Points on a hilly landscape, in no order, each with its height.
A ball rolls from a point to the lowest of its 5 nearest points, and stops where none of them is lower. Distance is the straight distance between rows; heights are no part of it.
pafev: [143 136 151 105 119 173 143 133  62 152 128 113 119  69 159 117 138 170
 149 182 110 166 112 119 143 121 150  83 169 123 129 130 101 127 130 130
 128 136 133  96 115 109 157 121 114 129 130 155 168 147  91 166 156]  (h 1.83)
bikuv: [158  95 133 185  87 159  92 104 166 125 136 188 132 139 131 171 110 119
 126 173 127  83 174 123 167 121  74 140 144 140 108  77 123 125 131 118
 134  95  98 153 114 124 141 127  78 145 121 114 127 119 129 159  72]  (h 1.57)
sulig: [106 136 142 158 127  99 178  94 102  99 130  54 111 108 133 142 194  52
 102 100 118 166 109 159  77 139 133 121 107  85 178 149 121  86 128 107
 122  96 124 138 163 169 116 148  96 175 143 133  88  97 158 130 159]  (h 2.98)
vuri: [138 131 154 176 139 160  72 122 166 143 129 234 108 154 114 130  64 162
 131 150 103  82 151 120 186 115 135 163 168 151  89 120 122 142 172 142
 155 116  94 162 122 106 129  98 125 140 132 118 132 105  99 117 114]  (h 1.72)
punap: [139 105 106 121 134 167 124 112  96 131  83 101 127  82 141 128 105 133
 151 183 131 150 119 112 160 123 124  96 175 119 106  86 119 135 127 124
 140 110 114 103 123 138 145 134 112 138 127 155 128 139  90 168 132]  (h 2.74)
Masat: [113 191 152 176 126  99 139  99  95 101 129 112 105 129 172 139 189 103
 134 125 131 135  67 142 104 154 172  97 103  78 142 149 138  91 111  87
 120 121 127 134 154 147 112 149 116 176 138 125 148 128 110 121 145]  (h 2.85)
pob: [ 98 158 138 158 134 107 172  95  99 102 147 115 137  95 164 146 216  61
 145 129 117 140 108 148 118 157 105 121 134  71 140 148 137  75 126 105
 119  98 135 119 133 169 115 143  95 169 125 133 101 116 141 135 162]  (h 2.76)
subuf: [118 110 106 101 124 151 162 101 112 110  94  73 125  84 152 112 136 100
 125 168 118 170 106 107 102 139 117 107 142 103 129 125 130 102 131 129
 143 141 125 115 136 151 111 127 121 137 109 158 108 136 134 153 138]  (h 0.90)
bomok: [104 130 158 165 134 127 182  75 106  91 104  44  97 115 120 133 188  57
  84  86 116 183 125 165  36 128 144 106  97  88 190 160 116  87 157 125
 127 100 126 132 184 165  94 125 114 171 148 120  58 108 189 111 146]  (h 3.22)
Kalo: [132 133 171 124 116 116 181 177  34 143 160 111 111 103 162 111 150 188
 150 149  89 157 110 144 116 135 189  72 148 101 152 184 104 110 143 148
 110 159 136 102 129  85 103 145 123 164 147 130 164 135 143 169 140]  (h 4.70)
fal: [125 156 129 126 127 128 166 116  79 127 139 117 129  74 166 103 164 123
 164 172  95 163  89 103 125 151 135 110 159  96 112 138 114  95 124 105
 141 137 143 109 125 126 112 131 122 148 114 150 153 133 122 165 142]  (h 3.89)
Luku: [132 160 116 170 134  74 110 178 177 138 166 167 191 166  98 180 144  95
 146 104 176  74 135 148 102 121 101 166 106 156 112 121 145 160  82 129
  88 124 151 149 130 137 151 149 161  98 149 110 165 125 128 109 120]  (h 5.03)
Larik: [114 142 119 159 122 155 116 124 213 123  97 235 118 199 120 147  90 162
  95 134  98  94 193 165 164 108 117 165 125 153  88 127 146 143 151 138
 142 125 104 141 133 120 145  99 135  93 122 113 120 101 123  91 121]  (h 5.36)
lat: [120 150 131 106 154  91  95 139 101 137 160 142 107 130 162  82 102 161
 150 144 109 119  81 118 145 162 152 122 153 127 109 161 123 133 131 160
 141 160 121 153 135 103  98  99 137 142 111 129 153 159 107 114 130]  (h 4.43)
kipaz: [135 138 108 123 120 104 148 158 146 124 135 115 146 152  96 163 138 117
 114  64 198 147 122 148  63 107 170 139  55 123 170 151 134 164  85 129
 128 154 125 133 103 144 142 200 155 113 168 142 115 115 173 118 147]  (h 2.67)
Vini: [117 171 143 130 111 168 195 127  71 129 118 113 132  55 162 138 190 123
 141 159 102 161 107 127 132 135 136 114 154  73 112 166 110  80 127  88
 130 128 143 104 129 118 125 131 112 137 128 150 135 134 112 166 149]  (h 4.09)
vep: [120 128 118 132 140  82 134 119 160 114 168 103 165 134 120 154 167  59
 132 122 140 109 113 125 110 130  93 153 117 140 130 120 154 121 114 116
  83 110 119 141 119 171 123 144 115 134 135 112 151 137 127 157 113]  (h 3.21)
pif: [131 108 120 103 124 150 110 125 199 105  88 178 128 182 146 133  71 165
  87 118 127 111 180 145 163 124 109 167 132 166 114 103 137 131 158 149
 138 127 103 131 111 125 120 122 136  87 111 137 104 136 134 105 110]  (h 4.85)
pup: [ 87 160 129  94 187  82 103 147 156 135 129 167 136 175  96 106  95 161
 128  90 106  82 106 152 157 126 168 139 127 144  99 195 153 148 125 174
 156 147 133 148 139 106 112 106 194  89 129 102 134 118 122  93 143]  (h 3.78)
kat: [143 102 124 107 141 167 110 149  65 170 108 117 121  82 150 104 115 210
 154 177 100 155 101 105 171 128 162  95 173 129 142 123 103 139 123 151
 126 143 123  99 131  85 150 115 120 130 120 145 133 149 102 150 150]  (h 2.54)
foguf: [115 168 110 134 125 103 150  88  86  98 128  78 105 158 169 142 143  82
 107  88 150 151  85 153  61 146 166 106 108  89 167 156 132 132 103 131
 166 142 130 107 154 136 115 150 163 184 144 140 127 141 148 105 152]  (h 4.35)
bor: [ 95 166 150 157 127 131 179 103  81 103 119  86 112  82 150 138 206  80
 130 138 109 171 119 158 110 147 128 104 146  54 145 161 140  82 147  91
 122  94 149  92 140 151 100 135 109 173 136 129  97 126 155 154 165]  (h 2.91)
Bizi: [121 114 108 129 123 181 169 111 105 120  85  53 127  47 124 124 176 130
 136 184 116 156 123 114 127 125  96  76 154  88 121  99 126 102 140 113
 141 109 117 116 115 159 143 125 113 137 112 152  96 113  99 157 151]  (h 2.10)
naz: [115 170 120 137 173  82 114 132 116 111 145 120 117 171 165 106 123 111
 124  85 161 128  85 146  84 141 163 122 114 103 126 169 128 154  93 136
 143 139 129 121 144 116  97 144 147 158 139 131 143 140 119 105 142]  (h 5.17)
nutuf: [115  96 137 131 133 147 176 117 124 106 120  84 130  35 123 132 203  87
 141 152 102 144 144 115 130 105  77  87 143  89 147 108 140  70 134 101
 108 105 137 129 128 178 131 123 101 123 123 138  94 106 126 159 136]  (h 0.95)
leko: [102 155 112 135 135 104 148  88 125 104 139  75 124 113 159 135 160  58
 120 116 133 142  97 128  96 159 111 142 109 101 135 132 144 100 111 107
 106 122 148 130 140 156 114 137 112 159 141 138 125 121 120 143 137]  (h 2.51)
Vimik: [119 175 171 172 113 109 177  87  89 105 122  82  93 132 132 149 209  77
 105 105 132 173 103 190  84 129 161 102 121  56 171 160 136  73 125 106
 144 100 149 125 165 183 116 139 112 193 146 129  99 120 141 124 164]  (h 3.00)
Vova: [ 87 141  91  94 143 106 120 160 181 117 131 142 166 179 132 137 111 124
 116  86 165 128 141 148 124 116 109 159 116 155 125 153 124 162 120 143
 119 159 130 128 112 115 122 147 143  82 125 136 119 139 165  88 135]  (h 5.82)
vaso: [162 128 135 144 119 170 141 123 112 148 109 113 134  65 128 143 147 111
 145 181 133 117 127 116 162 117 104 103 189 111 105  76 106 109 132  97
 143 115 126 127 107 139 163 133  96 130 124 127 149 125  85 170 121]  (h 2.28)
zuniz: [157 122 124 140 144  82 119 177 146 156 152 151 142 150  72 186 161 133
 135  84 199 127 146 141  73 111 154 157  48 144 148 130 134 166  95 120
  99 150 140 125 112 154 145 185 168 101 157 148 132  93 158 140 148]  (h 4.80)
sunu: [ 83 147 114  94 151  96 101 189 155 139 101 193 168 176  92 132  81 152
 128  61 136 102 152 186 108 116 139 167 112 143  87 160 136 168 142 141
 117 170 136 134 121 127 133 122 147  63 143 142 120 113 169  76 157]  (h 1.68)
lami: [110 112 127  97 109 119 170 131 133 104 178  45 142 141  82 147 168  76
 109  64 150 137 138 121  67 131 122 152  63 138 196 156 156 131 133 108
  93 121 149 149 124 131 130 144 132 115 142 128 117 117 161 133 113]  (h 1.48)
doni: [108 149 109 115 131  91 136 121 148 121 159  67 147 150 123 161 152  65
 110  81 171 126 116 142  65 143 125 146  74 123 177 138 143 135  96 112
 115 117 146 142 132 152 138 159 139 147 174 131 114 122 143 120 132]  (h 2.30)
Dar: [159 129 140 146 112 198 117 110  88 146  95  78 135  85 133 122 140 137
 148 166 164 147 149 102 156 102 106  94 175 132  52  81 102 169 131 112
 140  81 117  92  95 106 202 116  79 111 135  77 147 107  78 127 135]  (h 3.87)
kalif: [156  84 148 172  71 146 122  99 184 119 180 166 147 124 110 143 151 101
 113 161 122  81 151 122 120 114  73 158 136 146 139  68 149 131 134 104
 117 105 117 140 120 141 153 128 115 140 120 111 134  99 155 150  54]  (h 1.95)
Zegov: [143  99 112 161 106 160 106 125 185 121  85 223  90 166 133 146  67 173
  93 119 114  99 199 153 182 134 102 153 121 155  72 111 133 139 157 158
 138  83 106 147 127 125 120 105 107 103 120 127 107 109 137 104 127]  (h 6.42)
sata: [116 126 118 122 133 133 167 106 127 114 155  48 115 133 105 140 186  71
  77  74 154 145 127 145  55 126 142 130  67  90 206 140 125 115 105 128
 113 107 123 152 142 151 137 149 148 144 165 110  94 101 164 136 131]  (h 2.11)
pimi: [130  76 105 134  88 178 119 120 131 124  46  79 116  86 110 125  81 139
 124 147 144 145 140  97 139 126  77  92 113 126 138  46 136 116 137 130
 137  73 131 133 115 130 138 122  97 129 106 132  81 122 110 148 106]  (h 2.45)
nobon: [ 90 130 105 106 130  94 154 132 166 122 152 104 165 166 110 143 122 107
 115  79 164 124 157 156  91 124 115 154  74 141 142 146 133 158 112 122
  92 135 135 140 106 132 128 162 133 108 152 137 133 126 147 108 126]  (h 6.15)
virad: [107 168 117 118 159  97 115 145 131 115 113 116 130 184 131 129 101 130
 106  57 191 130 108 163  71 129 178 133  97 111 146 169 128 160  92 153
 177 147 114 115 142 109 105 155 162 124 157 123 126 139 161  93 143]  (h 4.23)
Levo: [ 92 155 113  89 183  80  86 185 139 151  98 198 145 154  85 138 112 147
 131  50 182 115 130 176  88 126 177 158  80 126  98 173 145 168 110 149
 166 168 155 138 137 118 113 129 148  84 146 138 126 111 165  81 176]  (h 0.82)
tefe: [117  68 151 110 121 175 151 125 154 120 102  64 114  55  77 126 169 113
 109 147  91 145 133  94  97 118  84 110 101 139 164  80 174  67 168 127
 117  86 152 164 131 159 135 111 123 120  99 124  86 128 135 164 112]  (h 2.18)
das: [159 101 117 150 102 152 105 136 198 114 101 208 121 191 123 136  96 173
  94 111 104 109 221 139 150 119  98 160 113 174 125  89 113 130 158 142
 103 120 113 141 127 117 142 115 131  84 112 123 111 116 141  83 112]  (h 7.18)
Gom: [136  90 123 152 116 179 132 124 126 129  76  67 136  56 122 136 144 132
 134 168 148 136 148 116 129 115  88  66 156 106 116  56 149 124 124 112
 137  79 129 121 113 138 174 134 107 117 116 108  99 102  70 155 118]  (h 2.79)
golug: [158 120 120 103  89 100 118 160 133 149 182 157 147 154  74 131 151 127
 127  77 153 120 157 102  85  94 125 173  58 164 133  97 101 155 128  50
  66 133 152 109 103 130 181 139 183  81 141 129 128 120 138  85 100]  (h 0.69)
lel: [121 145 118 124 147 110 146  98  75 115 131  95 101 127 183 101 118 110
 129 114 126 163 104 147  97 166 162 111 120 101 147 178 111 147 109 144
 156 134 137  86 147 109  76 119 139 166 137 131 131 162 148 108 144]  (h 4.82)
fepof: [171 124 152 156 124 183  72 143  83 197 115 135 127  97 125 115  97 142
 150 167 135 119 134 117 198 114 144 105 174 146  82  95  72 150 131 114
 142  93 125 128 121  88 169 118  82 132 135  96 160 116  83 141 145]  (h 3.15)
vul: [ 94 130 131 119 137 109 158  91 138  98 158  84 145  84 129 128 186  61
 108 152 114 132 112 102 122 130  76 121 129 108 139 127 146  89 111 100
 110 113 138 140 120 184 127 126 111 135 136 139 109 116 133 157 117]  (h 2.52)
kozo: [120 136 139 132 136  72 140 144  58 124 169 127  93 144 184  78 125 144
 147 148 105 160  89 127 112 157 178 114 154 120 142 178 113 143 118 138
 122 161 131 112 129  96  78 130 130 175 122 126 138 139 127 121 161]  (h 4.12)
kurob: [120 137 136 126 150 140  89 128 191 124 108 213 119 183 104 101  65 180
 110 117  96  87 158 143 178 109 130 162 156 165  85 137 145 144 154 158
 159 147 117 138 136 127 119  95 146  87 125 126 124 118 118  93 124]  (h 3.41)
lodef: [140 130 113 136 130 172 142 116 104 129  89  86 135  42 122 140 155 124
 147 184 123 145 125 115 142 113 117  84 174  95 110  84 117 104 147 102
 145 115 113 124  99 143 158 127 110 136 118 128 117 126  88 170 144]  (h 2.26)
Pivo: [133 171 129 119 178  67  92 160 135 134 141 157 119 169 121 101 106 152
 142  76 152  95  80 134 110 145 190 109 116 117 113 183 136 161 101 156
 151 142 132 137 152 102  80 130 164 128 128  89 133 122 120  86 153]  (h 4.90)
gilub: [141 139 145 140 138 129  93 112 136 128 137 177 138 132 141 107  95 115
 147 171 122 106 117 108 184 134 103 128 165 139 105 109 135 118 144 126
 134 156 109 160 133 124 113 104 129 140 108 114 146 148 115 135 106]  (h 0.96)
bazu: [135 120 108 128 123 117 125 135 191  99 117 161 148 179 124 139  86 138
 108 125 114 116 156 134 154 104  97 165 113 162 128  96 132 140 140 149
 111 138 109 145 129 137 129 134 135  83 114 137 134 150 145 108  96]  (h 1.24)
savi: [114 135 130 125 113 137 190 106  45 124 129  87 113  87 176 100 150 129
 132 146 111 184 107 142 102 161 165 111 149  77 125 180 116 101 156 124
 144 128 140  79 154 112 110 144 116 178 134 147 135 150 143 154 151]  (h 5.16)
Fubos: [120 106  94  81 150 160 152  94 117 118  81  86 120 105 148 110  84 117
 131 146 126 166 119 102 139 147 100 117 143 130 124 117 112 133 128 147
 150 156 129 114 113 127 111 106 135 138 111 173 123 164 139 132 125]  (h 2.27)
lofal: [126  88 108 125 100 155 127 116 160 109  97 112 145 140 127 135  76 135
 108 143 123 131 155 109 153 125  83 125  98 147 140  68 147 120 146 142
 136 115 123 127 101 132 128 125 116 116  98 150 112 128 134 134  98]  (h 2.89)
dimo: [150 109 160 150 140 160  69 133 113 175 139 190  90 128 121 104  70 183
 161 160 100  93 119  99 199 126 156 114 175 153 124 133 106 121 156 138
 170 131  90 168 127 112 132  89 138 135 128 126 123 118  79 121 132]  (h 2.50)
Tepi: [122 182 114 111 146  82  94 143 127 122 164 129 120 162 160 122 134  99
 146 115 147  96  80 117 124 152 144 118 134 126 104 155 144 129 113 122
 112 149 125 144 137 121  93 127 143 148 106 106 164 132 113 124 129]  (h 8.67)
zitud: [107 116 114  80 173 132 100 128 136 127 118 149 110 167 125  96  63 186
 122 109 102 132 134 142 181 133 129 159 155 155 120 147 134 148 161 163
 174 138 121 118 122 123  83  91 136  96 123 149 117 158 125 113 131]  (h 3.79)
bod: [131 152 151 134 120 110 152  97  45  96 135 103  94 140 176 109 144 106
 116 116 127 165  98 160  83 161 173 101 124  79 164 174 132 130 142 123
 164 144 153  90 149 127 105 141 136 193 149 117 132 154 136 125 138]  (h 5.30)
nofo: [125 135 146  90 170  97  79 133 145 132 142 169 122 147 119  86  77 166
 155 124  92 102 101 118 170 142 151 140 155 148 104 164 137 130 134 156
 154 146  99 143 140 134  88  85 155 106 107 127 138 131  98 115 121]  (h 4.47)
Nazu: [143 103 124 201  85 140  79 111 207 127 143 232 128 180 127 163 121 144
 113 146 108  56 196 128 173 123  96 182 142 147 120 108 128 151 133 139
 109 124  89 152 148 109 144 104 103 126 118 110 123  93 170 100 102]  (h 2.73)
gega: [129  51 129 130  97 172 122 139 154 134  92  80 134  84 103 138 128 129
 110 139 117 113 152  92 112 107  83 116  91 138 151  37 160  88 149 126
 112  79 142 166 119 142 149 127  99 119 116 109  99 112 120 151 103]  (h 2.46)
dil: [166  94 142 151  65  93 124 129 191 114 197 172 159 148  94 142 151 105
 128 135 130  93 155 131 101  87  89 172 101 172 125 105 130 144 117  78
  78 117 147 116 138 135 188 128 162 102 107  98 151 124 157  89  59]  (h 2.35)
fulok: [106 154 140 157 131 118 176  86  92 114 120  74 104 129 165 135 171  67
  93 115 137 173 113 178  78 139 154 109 111  74 162 159 125 106 136 111
 150 120 139 118 161 158 110 152 125 191 150 125 104 112 164 125 163]  (h 3.34)
lurog: [135 158 126 163 162  82 103 175 174 151 135 164 166 171  91 191 151 112
 164  81 198  95 108 129 111 133 137 159  94 123 128 138 147 151  64 129
 107 137 145 133 130 130 123 176 165 103 155 116 155 134 114 128 156]  (h 7.78)
gam: [140  98 127 167  97 167 103 119 175 118 102 182 130 169 122 146  71 144
 113 142 119 105 166 121 171 124  75 160 118 159 122  76 126 143 141 140
 131 109 120 135 131 123 122 130 104 128 106 135 110 121 147 126  95]  (h 2.07)
gaban: [ 93 150 129  80 176  85 107 151 152 122 134 147 137 176 109 106  84 142
 123  72 127 121 121 174 138 118 158 151 134 151 101 176 144 157 123 167
 137 155 122 114 131  90 100 102 149  87 129 143 129 142 152  87 136]  (h 2.57)
Nat: [102 158 130 103 158  74  90 128 157 115 137 149 141 178 136  89  91 114
 140 104 117  86  93 125 150 145 136 140 142 140  89 170 145 154 109 141
 137 152 134 148 142 104  88 114 159 124 112 103 147 144 105 107 137]  (h 6.62)
sazi: [122 182 141 123 160  55  78 164 162 150 150 171 138 163  91 119 122 151
 172  91 147  63  64 145 140 143 164 112  89 124  81 176 134 167 115 153
 129 146 134 154 133 101  82 115 187  91 151  56 142  88  90 103 132]  (h 7.07)
tasin: [155  68 140 167 100 174 124 117 136 135 110 136 142  70 108 146 144 110
 122 168 137 101 162 103 142 109  78 104 148 119 116  59 127  98 120 112
 146  82 109 139  91 141 150 127  88 144 130 105  97 107 108 174  93]  (h 2.02)
zop: [159 128 153 113 150 138 100 149  77 168 136 138 110  84 146 113 113 182
 167 168 101 141 113 103 175 140 162  88 173 140 130 142 108 116 124 125
 114 154 107 126 143 105 137 130 129 143 125 144 155 135 105 145 141]  (h 2.88)
lapi: [138 142 140 125 136 134 112 118 126 144 137 152 130  90 150 122 128  99
 151 174 117 136 105 111 166 123 116 108 178 123 107  98 121 103 129 109
 125 146 104 144 118 143 120 108 120 140 126 138 154 142  92 145 123]  (h 1.19)
Kene: [167 123 119 102  80 127 130 144 154 138 175 143 160 157  81 122 145 143
 114  78 118 118 181  99  84  93 105 174  74 174 131 113  96 131 140  72
  64 133 162 132 104 119 170 128 172  76 130 133 141 128 149  86  95]  (h 0.58)
nava: [108 147 144 158 132  83 101 139 182 117 156 185 176 176 122 148 125 106
 147 123 138  84 127 139 126 126 106 166 139 177  98 118 135 145 103 141
  99 147 141 147 121 136 155 115 175 112 126 100 153 154 124  93 116]  (h 6.17)
ran: [163 157 139 155 113 194 116 113  93 146  91  79 124  43 118 138 194 123
 131 176 155 115 151 122 164  85 108  86 188 110  90  87 102 126 130  96
 124 102 135 100 113 123 198 115  77  93 121  89 138  84  83 143 144]  (h 2.93)
mebo: [137  83 134 110 105 129 151 124 161 108 139  86 140  91 109 142 133  94
 125 162 104 129 146  94 121 119  72 125 112 137 160  69 141  86 136 126
 116 124 141 144 112 162 135 125 113 122 101 127  94 115 138 162  81]  (h 2.14)
bego: [133 171 111 129 164  91 129 181 151 148 114 159 146 178 103 166 126 123
 126  63 218 132 109 141  93 115 170 138  86 128 133 162 146 154  75 137
 144 152 135 128 131 120 117 179 142 124 143 143 119 132 153 118 162]  (h 3.30)
fomo: [ 84 112 128 103 125 114 180  97 144 107 128  54 131  97 125 130 171  63
 117 126  98 141 123 109  93 125  95 121 115 109 167 121 131  75 131 108
  99 111 156 138 136 157 113 133 101 143 116 138  97 123 150 164 118]  (h 2.08)
zefi: [159 129 159 106 116 154 151 146  76 157 136 122 131  77 154 124 141 170
 164 178 108 157  96 117 153 119 174  88 165 128 130 140  97 104 124 119
 122 160 128 116 128  90 141 142 120 137 120 132 168 136  97 172 138]  (h 1.86)
Buvev: [106 165 115  99 176  68  92 151 133 126 139 159 126 177 128 101  91 159
 140  87 125 102  96 136 128 145 175 141 131 135 111 182 140 155 114 172
 155 148 141 142 140  92  99 103 160 107 127 109 142 132 125  92 138]  (h 3.55)
sopo: [131 113 103  83 169 110 103 114  95 138 137 124 120 135 153  78  91 175
 136 150 105 152 112 111 153 136 158 128 168 151 143 157 135 138 132 171
 150 168 124 128 136 118  79 101 144 135  95 159 128 164 134 133 128]  (h 3.54)
pomo: [138  80 135  92  79 146 150 117 178 109 155  99 146 136  82 126 128 129
  95 126  98 120 160  91 105 110  99 149  70 157 180  87 145 109 144 121
  91 130 153 160 114 136 135 131 108 108  94 134 125 142 142 140  68]  (h 2.75)
futib: [153 111 112 110 133 139 177 136  23 143 113  91 114  99 169  84 133 181
 143 183  78 170 110 137 114 145 167  87 162 118 162 166 120 140 140 166
 145 142 139  69 135  77 104 129 106 138 142 149 140 172 160 153 139]  (h 5.76)
Kiz: [ 97 135 109 118 113 146 187  86  86 114 123  62 116 103 156 103 145  77
 110 137 118 181 102 127  92 155 127 116 131  87 152 149 126 102 133 135
 141 139 149 104 150 138 104 142 129 166 131 139  89 140 167 133 143]  (h 3.31)
mimu: [117 112  96  99 144 132 156 119  63 127 122 100 111  94 159  95 107 166
 129 155 100 177 109 112 127 152 152 108 149 116 131 151 113 149 134 145
 155 140 127  86 141 120  98 115 139 144 117 158 134 162 150 139 151]  (h 3.62)
runu: [147  97 131 146 134 159  78 122 130 140 107 163 108 131 128 116  59 161
 127 153 136 110 135 114 202 127 114 141 159 142  89  97 112 140 151 145
 160  96 112 135 120 100 135 107 103 129 125 132 140 130  94 129 131]  (h 2.62)
somif: [122 147 191 135 105 139 200 139  33 121 151 104 102 106 169 118 185 143
 161 144 110 168 111 165 116 129 175 102 128  60 131 195 130  80 152 120
 115 136 143  96 110 118 109 161 114 176 152 109 159 139 126 157 130]  (h 4.25)
gaba: [150  95 121 118 153 162  83 122  89 182  89 144  93 114 122 103  58 197
 137 153 130 131 128 112 195 127 146 111 161 148 111 114 102 161 137 147
 158  95 113 129 127 112 141 104 113 132 128 139 124 137  94 146 147]  (h 2.78)
dati: [102 147 102 123 126  93 129 144 182 120 154 135 169 177 131 152 123  98
 131 109 153 109 118 138 124 142  91 175 115 155 118 127 143 144 119 134
 108 144 129 148 115 145 119 149 140 118 153 124 144 136 138 122 107]  (h 6.75)
lok: [187  87 145 146  40 154 120 114 183 136 150 168 128 151  88 132 145 144
 103 119  98 100 167 101 107  92  77 156  86 176 160  66 132 132 136  84
 115 118 146 126 142 122 161 109 120  94  85 105 132 111 149  97  38]  (h 2.33)
nute: [111  89 116  85 117 150 171 105 142 108 117  62 122  95 131 119 126  96
 110 133 114 147 128 106 105 137  84 105 108 130 154 108 139  83 125 125
 107 116 143 132 127 148 113 126 119 135  89 156 101 142 131 159 108]  (h 1.69)
vuf: [164 138 152 126 121 197 142 141  72 152 117  95 122  57 128 147 181 156
 150 180 127 139 123 126 169  98 171  91 173 109 124 125 102  99 122 100
 130 145 108  99 113  99 177 132 111 117 131 124 157 137  83 166 140]  (h 0.67)
mige: [140 124 127 106 128 111 132 165  60 158 156 136 116 102 159  85 124 193
 142 166  95 141 112 103 163 147 183  87 165 138 161 161 116 129 123 149
 122 173 121 127 137  82 110 112 134 140 110 153 150 163 137 133 145]  (h 3.13)
godu: [140 123 126 142 107  69 116 142 175 135 184 144 160 157  82 167 165  88
 133  99 177  93 132 128  96 131 108 178  79 175 127 119 140 149 102 100
  71 103 149 118 128 154 170 156 142 109 165 103 164 123 131 123  84]  (h 3.37)
gedez: [132 102 103 108 134 163 117 113 107 133  81 130 107 102 142 128  75 159
 128 156 128 153 125 111 169 136 110 113 139 131 109  81 130 146 153 150
 167 118 110 116 116 135 117 109 117 121 106 157 111 153 104 142 136]  (h 3.06)
kidub: [146 107 115 115 123  84 121 197 106 148 147 162 129 142  66 168 137 148
 150  60 182 143 157 110  60 114 164 170  51 157 142 112 116 184 111  96
  81 180 158 117  93 138 156 147 160  80 154 152  96  94 144  82 136]  (h 4.84)
gadif: [168 111 108 147  98 130  99 138 189 134 155 204 131 175  92 129 124 160
 105 100  77  93 198 119 102  75 103 161  83 168 126  92 103 134 113  92
  77 125 135 119 123 108 165 119 161 101 105 121 144 110 150  55  78]  (h 3.05)
bar: [125  80 110 109 140 157  97 129 106 141  84 153  80 139 118 118  37 175
 142 126 135 134 156 120 186 128 121 116 128 138  93 108 122 167 148 162
 169  73 120 111 112 109 148 104  96 129 133 114 108 131 111 131 150]  (h 2.92)
genom: [147 143 123 149 136 127 149 117 136 124 147  73 129 140 106 160 161  75
  79  62 168 152 115 140  44 123 157 119  63  93 194 162 131 126  99 128
 138 130 105 155 119 184 165 172 159 158 184 134 105 127 173 124 143]  (h 2.09)
fedu: [152 115 130 124 131 182 112 149  54 169  92  58 122 109 128 116 150 203
 154 157 135 165 136 113 163 126 168  85 178 159 130 109 101 152 141 167
 118 113 116  94 118  91 204 131  66 130 146  88 155 129  82 138 167]  (h 2.90)
rosep: [116 183 151 129 131  84 119 116  78 115 153 111 115 128 192 116 157 101
 161 136 137 130  73 117 113 163 157  97 136  88 131 169 122 110 100 106
 117 142 137 117 162 132 101 153 123 164 128 129 165 123  96 129 129]  (h 3.39)
Kaba: [125 123 132 106 136 132 128 119  86 137 117  96 120  95 155 104 121 142
 145 172 105 147 101 106 166 141 142 114 177 117 119 132 120 114 130 121
 137 146 123 106 125 131 121 128 130 158 111 154 132 158 106 165 142]  (h 3.10)
mos: [107 155 137 136 144 104 115 168 199 135 117 210 173 186 106 139 105 145
 124  96 119  93 161 151 140 104 119 189 144 178  85 142 152 152 127 156
 124 147 125 146 107 130 136 126 165  81 134 116 141 131 132  86 134]  (h 5.63)
Godit: [133 128 139 195 101 187  91 129 153 162 132 252  78 157  89 146  99 162
 123 128  86  52 190 134 200 164 133 181 150 132  69 164 135 154 159 156
 165 108  91 168 153  79 111  69 103 129 140  98 147  75 135 129 154]  (h 3.27)
molel: [126 125 114  96 152 123 102 125 174 121 114 158 114 160 134 100  79 144
 117 131 118 133 122 126 174 135 128 146 152 151 112 129 137 140 148 155
 148 145 117 137 128 124 103  96 132 107 108 151 139 143 114 121 120]  (h 4.52)
moto: [129 103 132 122  96 137 129 122 201 101 148 144 163 152 124 134 110 112
 113 139 118 109 163 108 129 116  70 170 115 166 149  80 147 122 133 123
  95 138 123 138 133 163 141 125 131 115 109 132 136 139 138 118  82]  (h 2.58)
Takib: [ 91 131 101  84 139 116 150 122 160 100 119  98 155 157 131 131  95 105
 103  96 153 137 127 135 122 134 120 150 115 146 142 147 114 130 131 146
 126 146 136 130 128 124 111 135 139 107 120 147 129 150 147 123 125]  (h 8.00)
binag: [148 124 136 148 108 147  97 123 160 128 130 164 128 131 143 132 101 123
 126 166 144 105 141 110 176 123  81 133 152 147  97  86 116 120 132 132
 133 131 103 145 115 136 125 127 107 128 120 129 136 133 100 151  97]  (h 1.87)

Call two points neighbours if one is among the 5 nearest of the other. Go from one point of each pair to the other, from neighbour to neighbour, staying as low as possible. Name the highest point that can't be avoided.
Kene and bazu | lok
Levo and lami | bego
subuf and vuf | lodef
bazu and gilub | gam
nutuf and lami | fomo
gilub and bikuv | binag

Where does a ball stop that starts at each point below?
fulok | nutuf
lat | vuf
Tepi | nutuf
sulig | nutuf
nofo | Levo
Nat | Levo
Pivo | Levo
sazi | Levo
